Each scene shows the same named points in several views. A view is turned or mirrored, shifted and resized as a whole, has a little noise and may leave points out.

Scene 1
View 1
(109): 9 -5 -33 -5 7 1 4 7 -5 -11 0 24 1 15 -31 -10 -23 16 -20 28 0 -8 -5
(108): 7 -20 -26 21 12 11 -16 4 -33 -39 38 23 -2 5 -29 7 -19 47 6 12 -4 -6 2
(231): -15 5 -36 3 4 -4 -3 24 -2 -27 -2 5 -18 10 -33 -17 -24 15 -31 32 -3 -6 3
(129): -5 7 -35 3 3 -4 2 26 3 -17 -13 10 -17 12 -31 -27 -18 8 -37 31 4 -6 5
(89): -13 -3 -16 21 17 16 -31 46 -21 -37 1 18 -44 2 -5 -8 -4 33 -47 22 17 2 3
(65): 19 -6 -26 26 8 -10 5 9 -31 -13 7 15 -15 6 -43 -22 -5 53 -6 -19 12 9 18
(228): 22 -3 -26 14 3 -12 9 8 -16 -2 -13 20 -14 7 -41 -27 -7 33 -19 -5 11 2 9
(77): 8 -20 -39 -8 6 14 -3 -3 -6 -26 21 30 21 15 -27 15 -35 13 6 45 -11 -21 -15
(17): 21 -10 -25 28 6 -7 0 2 -35 -23 19 15 -5 5 -40 -16 -3 56 0 -18 5 5 17
(132): 22 -31 -39 2 3 7 4 -22 -25 -23 38 28 33 14 -46 18 -29 35 27 17 -15 -22 -4
(214): -15 8 -33 -2 4 0 -6 26 4 -24 -3 11 -13 8 -23 -16 -24 1 -39 45 2 -10 -4
(238): -18 -12 -18 5 21 35 -37 49 -4 -35 -5 28 -35 7 13 12 -14 4 -60 56 13 -11 -15
(201): -17 12 -46 -11 -7 -11 15 9 10 -21 0 0 5 15 -47 -22 -39 -6 -20 53 -14 -14 -3
(22): 14 -40 -8 22 22 47 -44 31 -29 -31 27 57 -21 3 15 38 -3 46 -22 29 15 -14 -16
(168): 26 -24 1 45 26 17 -30 33 -45 -23 7 35 -51 -2 -2 -3 18 69 -27 -27 30 12 10
View 2
(238): -11 -20 -13 34 -14 4 16 -5 5 -28 30 -19 19 32 28 10 14 17 -9 27 -13 -11 -57
(132): -23 12 5 -12 -2 -55 -69 -14 29 -12 14 44 -29 -3 -40 -21 16 -41 -45 4 0 -3 11
(231): 8 21 -6 23 8 -14 5 -27 -25 -25 0 27 -1 12 8 0 14 -7 -25 -1 9 0 -11
(17): -8 34 -4 46 -4 -44 -47 -25 4 -26 6 43 -58 2 -12 -25 16 -14 4 -20 15 -3 2
(214): 5 10 -10 16 9 -5 6 -24 -25 -25 0 20 11 13 16 11 14 -6 -28 14 -7 -1 -21
(65): 1 35 -8 58 -1 -36 -34 -28 -6 -28 -5 38 -57 3 -6 -17 25 -16 12 -18 17 1 0
(109): -8 11 -1 16 3 -12 -26 -29 -6 -22 2 26 -12 3 3 -1 20 -28 -26 11 -12 6 -12
(108): -19 15 -4 17 -10 -52 -36 -12 21 -24 22 24 -34 10 -18 -30 7 -6 -19 -4 14 -18 -8
(129): 8 19 -10 29 12 -2 2 -29 -28 -26 -7 24 -5 13 16 8 17 -10 -16 6 -4 6 -14
(89): -2 6 -16 62 -17 -16 7 -9 -4 -32 18 -5 -16 29 26 -7 16 19 9 3 2 -15 -38
(77): -23 2 0 -15 3 -28 -44 -18 16 -15 14 25 0 9 -19 -9 13 -28 -49 15 -8 -1 -8
(201): 11 26 -2 -11 23 -5 1 -39 -39 -26 -12 39 20 6 2 11 15 -24 -56 9 0 5 0
(168): -18 1 -13 76 -21 -24 -34 -8 22 -31 20 5 -48 16 10 -20 22 5 38 1 -4 -9 -40
(22): -35 -25 -4 48 -32 -34 -41 7 51 -23 44 -16 -20 30 1 -23 11 17 4 24 -12 -22 -50
View 3
(17): 5 -10 31 -45 -18 2 22 -2 -9 2 -5 -10 56 18 6 -11 17 6 -26 -7 -7 16 -40
(238): 13 20 -10 20 31 -1 -3 22 -13 27 18 20 -41 -4 -16 -24 38 -7 -23 -19 4 -2 27
(129): 23 -6 12 -31 22 -11 11 -10 4 29 -5 -17 -24 -15 6 -25 20 -8 -34 -20 -17 24 -6
(228): 21 -18 27 -41 3 0 20 -14 6 24 2 -32 28 7 15 -25 10 4 -39 -4 -19 19 -26
(201): 17 -14 27 -54 46 -38 1 -40 10 23 -9 6 -28 -21 -6 -30 26 -37 -32 -31 -29 37 -14
(168): 9 7 7 10 -14 25 16 32 -19 16 21 -11 32 28 2 -13 20 23 -23 5 10 -12 -3
(77): 2 -9 42 -20 35 -29 3 -24 -10 -2 8 37 13 25 -20 -29 34 -47 -17 -24 -9 27 -14
(109): 8 -13 27 -30 27 -17 11 -19 0 20 10 -1 5 8 -2 -30 22 -22 -29 -19 -17 22 -15
(89): 13 14 -7 2 -2 15 11 28 -16 22 5 0 -17 -4 0 -8 24 16 -26 -18 6 1 5
(132): -6 -17 56 -40 18 -31 11 -30 -16 -14 5 32 57 42 -12 -18 29 -42 -9 -17 -7 26 -37
(214): 19 1 12 -29 32 -15 5 -12 1 30 -1 -1 -31 -15 -5 -23 26 -18 -29 -26 -16 21 3
(22): -4 18 4 37 2 8 -1 35 -32 -1 34 37 25 38 -23 -16 33 -4 -9 -11 22 -11 11
(108): -4 -2 28 -31 -2 -14 5 -1 -21 -7 -3 29 40 23 -15 0 28 -15 -10 -15 7 16 -31
(231): 20 0 16 -40 20 -15 8 -13 1 23 -8 1 -21 -18 -4 -18 23 -12 -30 -23 -17 24 -10
(65): 12 -14 26 -43 -17 6 24 1 -5 12 -4 -24 42 10 12 -11 11 10 -30 -2 -11 18 -35
View 4
(65): -17 -1 27 12 8 -14 -30 -19 -13 -24 13 -4 24 1 19 11 17 -45 2 1 14 -31 -3
(89): -20 -9 10 27 2 1 -29 9 -6 -32 14 -11 9 1 38 13 16 -10 11 -3 -15 5 -9
(231): -37 3 -7 6 4 3 -20 -10 8 -16 2 -17 2 8 21 17 22 -17 10 3 -10 -19 8
(201): -45 10 -20 -8 13 -1 -14 -20 18 -4 -12 -21 -9 10 9 12 22 -11 4 9 -13 -28 23
(129): -41 4 -7 10 2 0 -22 -5 4 -16 4 -21 -3 3 16 15 24 -17 8 14 -9 -15 8
(132): -4 -10 19 -14 36 -19 -23 -51 12 -12 -13 4 13 8 11 -7 -6 -22 -16 -12 -4 -39 14
(228): -27 2 20 11 7 -8 -32 -17 -6 -20 11 -10 12 -6 9 13 22 -37 1 17 8 -27 8
(77): -14 -8 1 -8 27 -11 -21 -36 18 -13 -13 -3 -2 4 14 -5 -1 -3 -9 -3 -18 -24 23
(168): 0 -16 33 34 11 -7 -37 -3 -18 -38 24 1 16 -10 35 6 11 -19 0 5 -5 6 -12
(22): 10 -27 26 27 28 -8 -34 -11 -2 -40 10 13 10 -6 45 -9 -10 8 -9 -11 -22 16 -1
(238): -23 -14 -6 28 12 6 -26 8 8 -28 4 -8 -8 0 39 5 8 20 7 -1 -31 20 5
(214): -37 5 -13 11 5 2 -19 -4 11 -14 -4 -15 -6 3 20 13 21 -4 8 9 -19 -9 12
(17): -11 -3 31 5 12 -11 -29 -27 -9 -21 11 -4 25 3 21 10 12 -45 2 -7 9 -34 -7
View 5
(109): -18 -32 -13 -37 21 -1 -18 -13 12 19 -23 -13 32 12 6 21 12 41 -15 20 21 -17 14
(238): 16 -17 -29 27 12 -2 30 -43 -13 24 -31 1 -12 -12 18 21 -1 39 -3 25 55 -2 2
(214): -6 -45 -30 -18 15 11 -5 -22 12 26 -35 7 14 11 12 25 6 49 -28 20 49 -15 10
(77): -17 -27 -17 -33 25 6 -4 -32 16 22 2 -36 32 -1 4 20 -3 49 6 5 -1 -23 31
(108): -2 4 2 -26 28 -11 17 -10 27 -3 8 -21 47 15 16 10 -4 34 -9 20 -14 -12 12
(132): -24 -12 3 -55 31 -2 -10 -12 25 8 14 -45 56 13 0 14 0 49 4 9 -30 -19 30
(231): -7 -36 -26 -24 13 3 -6 -11 21 20 -25 3 29 21 17 22 7 44 -38 24 39 -19 3
(89): 12 -7 -10 11 10 -7 25 -9 0 7 -30 16 12 5 20 16 6 21 -25 35 43 5 -9
(168): -1 20 21 8 18 -26 24 3 -10 -3 -22 4 26 3 15 12 12 -4 -8 48 22 20 -8
(129): -10 -40 -22 -27 15 5 -13 -10 10 21 -35 9 25 18 11 17 13 38 -35 31 50 -10 5
(228): -27 -18 4 -48 19 -9 -25 13 8 4 -31 3 46 17 5 15 23 20 -26 36 27 -4 7
(17): -16 6 13 -42 27 -19 -2 17 27 -8 -7 -5 60 32 13 9 12 16 -28 34 -7 -1 -1
(22): 14 25 7 21 16 -14 47 -34 -10 5 -4 -18 11 -16 14 15 -5 15 29 27 0 13 6
View 6
(214): 18 -5 -20 -12 6 -15 7 7 0 -27 15 21 9 -19 -2 21 -19 12 7 -15 11 8 12
(77): 16 -10 17 -8 -18 -16 13 19 -1 -8 18 10 12 12 -29 -1 -23 -8 -13 -5 11 -8 13
(129): 22 -4 -24 -13 9 -2 7 4 -10 -28 10 20 16 -14 3 17 -19 18 2 -14 16 15 9
(22): 7 3 -3 2 22 -1 7 23 -3 7 -6 12 -3 15 -14 8 11 -8 12 31 19 -58 -25
(228): 16 1 -20 -13 15 18 18 8 -29 -13 -1 10 27 15 0 0 -21 28 -17 -8 26 20 -7
(65): 18 13 -16 -2 13 29 11 6 -31 -9 -14 6 35 18 -9 0 -15 17 -15 -5 24 17 -26
(109): 20 -6 -3 -11 0 -10 18 11 -11 -16 13 15 14 5 -12 3 -19 14 -8 -10 20 4 9
(89): 16 12 -31 -2 30 7 -2 7 -12 -16 -10 17 8 -14 5 25 6 5 15 11 15 -16 -17
(201): 23 -11 -6 -14 -14 -19 9 4 -3 -31 26 20 19 -17 -12 13 -31 10 -5 -31 10 30 26
(132): 21 -1 33 -1 -24 -3 16 22 -14 2 10 -1 28 29 -41 -13 -28 -9 -25 -11 21 -1 0
(108): 16 9 23 9 -9 5 6 17 -14 7 -5 -2 25 24 -37 -3 -11 -16 -9 6 19 -20 -18
(238): 13 -6 -26 -10 25 -20 2 16 6 -16 9 24 -8 -23 6 27 6 4 24 13 11 -40 2

Which points are out of place in each view (at most two, in the order of its rows)? Write none if all are in place.
view 1 -> (168)
view 2 -> none
view 3 -> none
view 4 -> none
view 5 -> none
view 6 -> (108)

Scene 2
View 1
(60): 3 -30 4 -8 4 7 -7 6 -1 9 -16 6 -11 12 -15 11 5 6 -13 -6 -1 -10 -17
(199): -8 -3 -2 15 20 -11 -13 5 -5 -3 4 10 0 -6 -6 29 -9 -12 -4 12 -9 8 13
(171): -2 -30 17 -3 3 -18 -12 1 -2 -3 -17 1 5 12 -12 4 -8 -16 -8 -18 -1 0 -8
(206): 1 -34 16 -8 1 -9 -6 4 -7 -1 -12 2 -3 12 -16 16 -9 -3 -7 -13 -2 -5 -9
(25): 8 -42 33 -19 -5 -39 -12 6 -8 -48 -3 -7 30 -2 -36 -22 -7 0 13 -52 -3 14 -18
(162): 8 -8 -19 6 19 19 -2 16 -12 -4 20 17 -21 -13 -19 42 4 22 -4 24 -14 -3 2
(19): 0 4 -21 9 21 14 -11 3 11 9 -7 26 -10 -6 -11 15 19 7 -12 14 -11 0 -5
(102): 6 -31 16 -12 4 -18 -9 9 -9 -25 -1 1 9 -1 -27 1 -2 6 2 -22 -8 3 -12
(99): -5 -10 6 12 17 -21 -7 15 -25 -25 31 -1 5 -17 -17 43 -27 -1 9 13 -14 14 22
(35): -1 -25 9 -1 9 -9 -6 11 -16 -9 4 3 -3 1 -16 26 -12 3 -3 -1 -5 1 2
(269): 15 -28 -2 -16 3 11 -5 11 0 -15 -5 13 -7 -2 -29 -3 21 26 -3 -18 -7 -6 -25
(150): 0 -15 -6 3 12 14 -7 7 -3 15 -7 14 -18 7 -9 29 4 6 -14 13 -7 -8 -4
(143): 6 -6 -19 9 24 15 3 21 -25 -12 36 11 -20 -23 -22 58 -4 30 2 34 -17 1 12
(247): -4 -31 26 -2 6 -34 -9 6 -21 -21 4 -7 12 1 -17 19 -26 -10 5 -16 -6 7 5
(261): 3 -26 3 -4 8 6 -1 12 -16 -5 6 6 -11 0 -20 31 -4 14 -3 6 -7 -7 -3
(169): 1 -29 7 -7 4 7 -5 3 -1 16 -23 8 -17 17 -8 16 1 -4 -17 -4 -1 -14 -15
(106): -10 2 -9 19 26 -9 -11 9 -9 0 14 10 -2 -9 -4 41 -13 -10 -3 23 -11 9 20
View 2
(171): 22 -3 13 30 10 24 30 14 7 8 8 21 -33 6 -17 -6 -26 -4 6 17 -34 10 6
(143): -6 37 -48 -22 10 -28 -4 4 24 -37 22 -19 13 -14 6 -26 30 -6 -15 -16 10 20 -15
(269): 20 19 18 -3 35 2 25 1 59 -2 15 -14 8 -4 -51 18 0 -14 10 21 -14 -8 4
(35): 8 17 -9 14 8 0 10 5 12 -7 10 4 -8 -4 -3 -18 -17 -4 -3 -2 -23 16 7
(19): 9 9 -32 -4 13 10 24 13 34 -28 31 1 -28 -4 -25 11 52 -8 1 20 10 12 -20
(247): 7 14 9 34 -13 12 16 2 3 4 -5 17 -10 3 4 -32 -48 9 5 1 -36 17 29
(106): -4 20 -45 7 -22 3 6 13 -4 -35 18 10 -23 -6 22 -33 24 7 -8 -4 3 30 -4
(206): 18 6 18 22 25 10 21 10 10 12 4 12 -15 -1 -14 -11 -44 -9 7 3 -39 9 12
(162): -1 31 -40 -21 17 -22 1 6 31 -31 23 -14 10 -15 -6 -11 31 -9 -13 -10 8 15 -14
(199): 3 11 -30 14 -17 9 16 11 1 -25 14 15 -25 0 7 -22 12 6 -4 4 -5 24 -1
(169): 24 -8 -8 12 46 11 25 22 12 2 18 14 -37 -4 -21 14 -1 -27 1 8 -25 10 -23
(102): 14 16 21 20 4 11 25 0 33 5 3 4 -3 2 -28 -6 -32 3 7 16 -30 2 25
(261): 3 28 -16 -8 26 -18 3 8 24 -11 13 -9 14 -15 -5 -22 -11 -11 -9 -16 -18 15 -2
(99): -13 37 -27 9 -33 -9 -2 -2 0 -25 3 3 9 -5 23 -49 -8 18 -7 -14 -9 26 16
(25): 18 17 62 45 -15 30 33 -14 41 20 -15 7 7 18 -42 -5 -66 18 23 34 -47 -4 61
View 3
(261): 2 -5 10 6 14 -15 5 -5 1 -5 18 15 -14 11 0 20 2 4 4 -13 9 -17 5
(60): 5 -4 8 16 18 -7 22 -4 -3 -26 15 5 -15 3 4 11 -7 3 10 -3 -5 -14 20
(269): 23 -28 -1 7 35 -36 9 -10 -13 -9 5 -15 -17 4 -8 -1 -12 6 17 -1 -4 0 17
(143): 15 -16 23 4 19 -23 -19 -8 8 13 12 33 -2 26 -15 19 9 -9 -5 -19 22 -10 -13
(171): -8 15 5 12 0 -1 31 8 -12 -35 12 4 -12 0 5 5 2 13 18 0 -17 -20 3
(199): 4 12 22 13 -1 -5 3 6 -3 -17 2 30 0 15 -13 6 12 -3 4 -6 -2 -15 -19
(169): 4 -3 14 24 17 -1 24 -5 1 -31 17 12 -15 2 4 9 -11 0 5 1 -4 -18 23
(102): -2 6 -6 -7 7 -21 20 6 -18 -15 12 -12 -18 1 2 6 4 18 24 -5 -13 -16 -5
(150): 13 -9 21 24 19 -10 7 -6 8 -19 11 25 -7 11 -7 11 -4 -7 -2 -5 6 -13 12
(106): 5 11 29 12 -5 -6 -6 7 2 -13 2 40 4 22 -17 10 16 -7 0 -9 4 -15 -29
(35): -4 9 8 0 2 -12 10 3 -7 -11 16 12 -15 11 2 16 8 6 11 -11 0 -19 -6
(247): -19 25 3 -8 -14 -8 18 11 -15 -15 14 5 -13 6 7 15 16 18 20 -12 -11 -26 -22
(19): 27 -15 22 25 22 -17 2 -3 0 -23 -3 20 2 14 -21 -5 -4 -9 0 4 1 -2 1
View 4
(25): 23 25 -44 -11 -37 -11 -10 -9 -12 3 65 26 -80 -4 -21 -30 -37 -62 1 -37 -34 -8 -32
(60): 5 19 -13 6 7 24 11 -9 16 -14 -13 -3 -16 -18 14 -10 -43 -26 -3 -37 -28 -9 -9
(99): -17 24 22 15 -4 0 27 20 -2 63 37 21 -3 -13 -11 -31 -13 -20 -11 15 -27 8 13
(106): -25 8 13 17 5 17 35 31 18 40 8 -1 17 0 0 -33 -9 -15 -15 6 -30 6 9
(162): -22 39 10 17 15 12 28 4 11 23 2 -10 21 -40 14 8 -32 -11 -15 10 -33 -4 19
(19): -28 14 -23 11 13 30 39 20 31 -16 -19 -42 25 -18 20 5 -26 -23 -24 -7 -46 -13 3
(269): 4 41 -34 2 -3 5 8 -17 5 -20 14 -13 -19 -37 12 13 -53 -36 -9 -24 -41 -19 -7
(199): -18 7 2 14 -1 18 31 25 18 27 8 1 2 1 0 -30 -13 -25 -11 -6 -31 2 2
(143): -27 40 20 19 16 8 32 7 9 37 8 -7 29 -39 10 3 -28 -6 -17 20 -31 -3 28
(150): -9 20 3 14 16 28 22 3 21 1 -19 -8 12 -19 18 -8 -36 -14 -6 -20 -25 -5 4
(206): 10 16 -6 8 0 20 7 -3 12 3 0 16 -29 -6 4 -27 -39 -27 3 -40 -18 -4 -13
(169): 2 2 -9 10 10 34 13 1 27 -13 -26 2 -11 1 13 -24 -34 -26 -1 -46 -24 -2 -17
(102): 8 26 -24 2 -15 3 5 -5 1 8 33 12 -43 -13 -8 -18 -37 -42 -4 -27 -29 -9 -17
(35): -1 24 4 10 1 10 12 2 4 20 14 15 -14 -12 1 -23 -30 -23 -1 -17 -23 1 -4
(261): -3 32 7 13 7 11 13 -4 6 16 4 7 -3 -28 8 -11 -39 -18 -5 -16 -25 -4 4
View 5
(199): -4 4 -13 -3 31 -11 16 -4 20 21 -6 -2 -6 9 23 -16 -3 -20 -12 -3 -17 -4 9
(99): -2 10 -39 -21 16 3 1 -17 40 16 19 -5 10 9 2 -16 -25 -16 -21 -3 -34 1 11
(206): -14 -4 7 -1 3 -13 13 -14 -3 -1 -21 20 5 2 21 30 7 -14 -21 6 -28 -5 -2
(35): -12 4 -11 -6 5 -10 7 -12 11 4 -4 12 6 7 13 11 -5 -17 -16 6 -30 -3 1
(60): -20 -3 11 12 0 -20 12 0 -6 4 -19 23 -1 9 25 29 15 -20 -1 13 -12 -9 -11
(25): 8 3 -9 3 -7 -10 -8 -43 -19 -47 2 56 -14 -27 -7 28 7 29 -43 -3 -75 -25 -5
(162): -23 11 -28 3 1 -9 4 13 28 23 20 2 7 33 17 -4 -13 -31 29 14 3 -10 -9
(150): -21 -1 3 10 8 -17 15 12 7 21 -11 5 1 23 30 11 7 -31 12 12 1 -6 -5
(19): -11 3 -4 23 25 -25 13 16 6 23 2 13 -23 21 33 -9 13 -23 28 5 5 -20 -7
(102): -6 2 -8 3 -2 -15 -2 -22 -5 -19 0 36 -6 -6 6 18 5 2 -19 7 -45 -20 -5
(247): -2 0 -12 -18 9 -2 5 -31 11 -8 -7 17 9 -10 6 13 -9 -3 -45 -3 -50 0 9
(171): -7 -12 25 5 13 -19 15 -21 -16 -6 -38 26 -5 -13 24 31 18 -5 -35 2 -36 -5 4
(269): -17 7 -3 22 -15 -21 -2 4 -11 -18 7 45 -11 13 15 27 12 -4 20 16 -20 -29 -21
(261): -20 4 -10 -1 -1 -10 7 -2 12 6 1 11 11 19 16 17 -7 -25 2 13 -15 -5 -6

Which points are out of place in each view (at most two, in the order of its rows)? Write none if all are in place.
view 1 -> (143)
view 2 -> (206), (261)
view 3 -> (269)
view 4 -> (19), (169)
view 5 -> (171)

Scene 3
View 1
(27): -27 -6 15 6 -14 7 9 17 14 5 -11 2 -11 11 -6 0 6 25 -5 -19 25 3 1
(26): -10 9 5 -1 -3 10 -8 -1 11 1 -11 -1 3 -13 16 -1 2 18 -2 0 0 -4 -14
(126): -37 12 18 19 -30 7 8 19 12 14 -20 -1 -9 20 -8 6 2 33 -8 -17 40 -2 -2
(103): -13 -20 21 -1 -6 8 7 2 16 4 -6 -4 -16 6 0 4 7 17 3 -21 9 9 19
(142): -24 -1 32 18 -25 17 4 9 13 15 -14 -9 -12 15 2 13 3 25 1 -13 32 4 16
(191): -10 -20 -29 -9 14 -14 10 -8 20 -1 -10 16 -22 -15 -5 -23 5 23 4 -13 -13 0 -18
(62): -15 16 -6 13 -6 2 -6 -4 13 14 -18 4 -1 -13 6 -2 -2 25 -3 6 5 -7 -23
(104): -12 16 10 2 -9 15 -10 4 7 1 -10 -2 8 -16 19 2 2 18 -6 0 5 -8 -15
(160): -23 29 8 13 -18 10 -5 7 9 9 -17 0 7 -7 12 3 2 25 -9 3 18 -9 -24
(222): -9 -1 22 -10 -3 18 -7 11 6 -7 -1 -4 6 -10 23 9 7 12 -9 -14 5 -1 -1
(21): -6 -51 23 -24 7 11 10 8 18 -13 7 0 -23 4 4 -1 15 9 1 -35 -3 11 24
(47): -23 -11 7 -4 -7 3 8 11 14 -2 -10 4 -12 0 -1 -6 8 23 -5 -23 13 1 -4
(84): -7 -11 14 -10 1 12 -2 0 11 -1 -2 -2 -5 -10 16 1 8 12 1 -12 -2 0 2
(54): 2 -34 13 -8 8 10 4 -13 19 6 3 -6 -19 -10 9 1 7 11 9 -13 -13 11 19
View 2
(47): 25 15 -7 0 -15 -2 24 -19 7 3 11 11 1 -3 -2 22 32 8 -10 -21 -6 20 -15
(84): 38 9 2 19 -8 0 23 -1 13 -11 12 22 -11 -9 -4 -4 22 15 -4 -18 -11 24 -11
(191): 27 31 3 8 -4 -9 22 -26 -12 7 -2 -6 8 17 -4 38 40 -8 -11 -18 -15 19 -16
(142): 16 7 -13 -19 -14 -2 19 -19 -1 6 17 32 -9 -18 -8 2 18 23 -15 -25 -4 10 -11
(62): 13 9 0 5 3 0 -8 -18 -26 3 1 -11 0 0 -12 6 18 -9 -11 -25 -15 9 -13
(103): 36 20 -1 3 -8 -8 33 -11 2 -3 13 36 -12 -7 -8 8 28 20 -9 -19 -8 18 -12
(26): 22 6 0 18 0 2 -1 -10 -3 -8 0 -8 -2 -1 -7 -1 17 -4 -6 -23 -18 18 -15
(104): 18 -1 -4 17 -1 9 -7 -3 -1 -7 3 -10 -4 -4 -5 -8 14 -3 -7 -23 -13 18 -13
(126): 3 5 -19 -33 -15 -1 9 -23 -11 18 19 26 -8 -21 -10 6 17 21 -24 -27 -2 8 -10
(222): 28 -3 -6 18 -8 9 12 0 19 -11 12 6 -4 -10 0 -6 20 8 -4 -18 -11 24 -14
(54): 55 28 16 37 -2 -8 38 -4 2 -17 2 24 -11 4 -6 9 33 7 3 -16 -15 24 -16
(27): 17 13 -12 -12 -15 0 20 -20 0 8 16 23 -5 -9 -5 14 24 15 -15 -21 -6 17 -12
(21): 55 23 1 25 -19 -3 53 -6 32 -14 15 37 -5 -1 6 22 46 19 0 -8 -9 33 -14
View 3
(103): -7 7 -19 -8 24 0 -1 -22 0 14 -1 25 -10 -5 12 -33 -14 -22 9 1 -4 5 -4
(142): -14 17 -21 -25 15 4 3 -19 9 6 9 33 -15 1 15 -20 -26 -24 4 -1 -7 -16 -1
(126): -17 18 -23 -31 8 9 5 -20 12 1 14 32 -24 1 13 -9 -38 -22 -3 -2 -6 -26 0
(84): -3 11 -11 -12 19 -7 8 -15 -3 9 4 -1 8 3 14 -30 -8 -14 8 8 -2 10 -2
(160): -17 15 -12 -33 -2 1 11 -12 7 -3 19 -7 2 15 16 -5 -23 0 -10 3 -8 -24 0
(26): -5 13 -11 -20 8 -6 10 -10 0 4 9 -14 8 12 13 -18 -12 2 -2 8 -3 -5 -1
(62): -16 8 -11 -25 -4 -3 10 -10 4 2 14 -19 4 23 10 -9 -14 10 -10 4 -7 -23 -1
(27): -3 14 -21 -22 16 3 4 -17 3 5 7 25 -17 -1 15 -21 -30 -23 5 3 -3 -9 -1
(54): 1 -3 -14 10 28 -7 0 -22 -8 19 -10 5 3 -2 9 -45 1 -14 14 4 -2 23 -4
(21): 13 12 -15 2 40 -6 5 -23 -9 14 -8 25 0 -16 18 -46 -13 -37 23 10 3 35 -4
(222): -14 24 -7 -24 21 -4 13 -11 3 3 9 0 21 3 18 -26 -13 -18 4 6 0 9 -3
(47): 11 12 -16 -18 18 -3 9 -16 -3 3 6 14 -13 0 12 -19 -24 -19 8 9 3 0 0
View 4
(222): -2 6 -7 -12 8 13 10 19 6 -26 10 -4 7 16 18 -2 12 -17 -3 -8 7 12 -1
(126): -25 -18 8 -14 34 -32 6 -4 8 5 5 43 37 31 3 -3 24 -2 -11 6 42 -5 21
(191): -21 12 9 1 -19 -14 14 -26 5 2 6 -5 -11 13 13 47 6 29 3 9 17 -32 2
(84): 3 9 2 0 3 8 8 11 4 -27 10 -19 -1 11 16 18 8 -4 -5 -4 4 -4 1
(104): -18 31 -17 -29 7 0 15 40 5 -15 24 8 7 5 13 16 16 -22 -9 -32 17 37 20
(62): -25 29 -1 -17 -2 -24 18 9 2 1 21 10 3 12 5 45 18 4 -12 -18 30 6 23
(47): -13 -8 4 0 2 -5 5 -17 7 -12 5 3 10 21 13 9 13 5 -1 12 18 -18 -2
(26): -15 25 -5 -15 -3 0 15 19 6 -12 20 -2 -1 6 13 29 12 -5 -8 -16 15 10 12
(160): -32 21 -9 -26 10 -22 19 18 4 4 22 30 15 16 9 22 22 -10 -8 -23 33 21 23
(142): -6 -21 14 -6 32 -21 5 0 7 -8 0 22 30 30 7 0 19 -4 -14 5 33 -8 13
(21): 24 -27 18 27 8 26 -2 -14 8 -42 -8 -35 1 24 22 -4 -4 2 2 29 -5 -34 -22

Which points are out of place in each view (at most two, in the order of its rows)? Write none if all are in place.
view 1 -> (142), (191)
view 2 -> (84)
view 3 -> (62)
view 4 -> (104)
